A landscape with many peaks, sampled at points; each row gives a point and its height.
A climber steps from a point to the highest of its 3 nearest points, and stops where none of them is higher. Distance is the straight distance between rows; heights are no part of it.
Q737: [145  99 128  90 179 138 144 139]  height 13.9
Q431: [ 89  93 152 171 117 148 175 187]  height 16.0
Q772: [ 65  99 107 180  80 141 190 138]  height 50.0
Q16: [171 107 146  73 219 124  84  89]  height 20.5
Q214: [137 143 119 107 111  71  59  43]  height 49.8
Q756: [143 151 124 139 118 124  66  75]  height 66.4
Q509: [ 92 147  89 171  82 152 141 104]  height 62.3
Q19: [136 133 147 141 122 135 170 181]  height 16.3
Q424: [100  95 146 139 131 153 186 203]  height 9.2
Q602: [160 149 111  83 178 139  86 113]  height 43.0
Q210: [120 118 141 142 103 101 111 117]  height 25.7
Q256: [110 117 141 163 113 148 119 131]  height 59.7
Q789: [127 125 150 129 123 133 181 186]  height 15.9
Q268: [149 124 143 114 149 144 199 170]  height 14.9
Q768: [146 137 134 119 141 153 179 176]  height 15.2
Q136: [125 135 121 128 125 110  50  70]  height 78.5
Q671: [132 151 113 144  86 108 114  69]  height 23.5
Q826: [ 93 109 134 172  84 124 187 133]  height 20.1
Q58: [139 145 129 102 128  77  44  79]  height 34.0
Q409: [ 96 125 101 167  90 148 132  98]  height 64.8
Q351: [100 114 120 152 100 130 111 102]  height 71.6
Q700: [140 149 122  76 151  80  53 106]  height 33.6
Q333: [129 137 140 159 118 150 135 154]  height 38.9
Q531: [150 133 128  80 149 108 131 138]  height 53.4
Q83: [ 80 131  83 151  86 141 124  96]  height 56.7
Q264: [154 158 139 138 112 111  87  95]  height 47.0
Q249: [143 147 140 135 101 100 107 103]  height 22.5
Q277: [169 158 124  88 156 118 128 127]  height 69.1
Q988: [155 122 129 113 164 175 156 159]  height 12.2
Q527: [157 127 121  60 193 114  85  95]  height 26.8
Q716: [138 136 140 115 121  96 108 135]  height 59.8
Q774: [137 144 122 105 149 112  52 104]  height 47.5
Q983: [140 102 122 101 175 162 142 153]  height 1.9
Q392: [131 142 132 138  97 101 112  86]  height 13.2
Q621: [ 92 117 101 145  86 118 123  85]  height 59.1
Q407: [138 125 122 114 167 166 141 163]  height 8.7
Q865: [143 147 139 138 134 147 161 177]  height 15.7
Q668: [171 129 132  77 164 115 140 119]  height 46.4
Q498: [155 167 128 113 141 123  80 123]  height 60.3
Q190: [115 117 130 121 129 120 112 148]  height 46.8
Q265: [157 161 131 117 127 107 105 127]  height 66.8
Q49: [185 140 130  86 185 139 123 102]  height 19.5
Q724: [164 113 139  81 173 116 150 122]  height 43.7
Q145: [193 129 141  85 186 132 138 110]  height 28.7
Q639: [173 124 133  81 205 142  98  97]  height 18.1
Q197: [148 137 114  63 183 107  66 104]  height 31.9
Q857: [106 107 150 147 118 130 180 191]  height 13.4
Q236: [106 144 101 171  82 145 161 107]  height 59.2
Q828: [117 135 105 118 108  99  57  51]  height 67.7
Q532: [ 86 142  93 173  64 128 181 114]  height 52.4
Q887: [111  95 136 136 155 172 194 208]  height 4.2
Q846: [147 120 128  74 170 114 141 130]  height 74.2
Q757: [106 119 120 165 104 151 120 106]  height 66.7
Q880: [111  97 140 120 141 137 194 196]  height 6.7
Q216: [124 124 128 129 139 148 114 165]  height 43.6
Q130: [112 118 153 169  95 124 175 149]  height 25.9
Q82: [ 59 110  92 176  72 134 190 133]  height 70.9
Q842: [ 88  98 148 174 100 132 179 162]  height 26.5
Q760: [127 138 136 142 133 150 129 161]  height 40.9
Q341: [126 123 127  94 144 118 122 150]  height 50.4
Q2: [148 152 114  91 160 131  67 116]  height 51.8
Q92: [107 111 138 144 113 124 107 133]  height 46.3
Q798: [132 136 124 102 133  91  41  94]  height 39.9
Q578: [ 82  90 135 184  98 142 180 146]  height 33.7
Q282: [115 132 113 139  86 101 121  79]  height 35.4
Q623: [121 125 146 130 112 100 108 127]  height 41.0
Q567: [122 130 153 155 111 121 174 169]  height 18.2
Q590: [142 151 128 125 131 124  55 104]  height 55.8
Q840: [106 113 130 145 100 109 115 102]  height 50.2
Q960: [127 133 143 174 105 145 152 137]  height 46.5
Q755: [127 151  96 136 101 127  70  56]  height 62.1
Q247: [100 121 123 171  80 125 188 121]  height 31.5
Q921: [171 161 126  95 147 116 112 131]  height 72.7
Q795: [158 128 136 114 156 159 180 165]  height 14.7
Q631: [121 133 134 175 103 154 139 119]  height 52.8
Q84: [106  95 140 134 143 155 187 207]  height 7.2
Q288: [124 119 124 117 149 144 116 164]  height 45.6
Q652: [119 122 132 114 135 124 114 157]  height 48.4
Q576: [125 132 143 174  94 135 165 130]  height 38.8

Two climbers start at each pair of points below. Name the first point that both come to, or write none.
Q789, Q960 -> Q631
Q602, Q716 -> Q265
Q49, Q216 -> Q846
Q256, Q578 -> none
Q249, Q774 -> Q756
Q190, Q333 -> none

Call two points neighbours if one is among the 3 nearest of the other. Go from one point of each pair to the other, from neighbour to neighbour, staying as high as possible. Name the lowest point that can't be avoided.
Q136, Q921 -> Q590
Q82, Q846 -> Q92
Q82, Q351 -> Q532
Q921, Q846 -> Q531
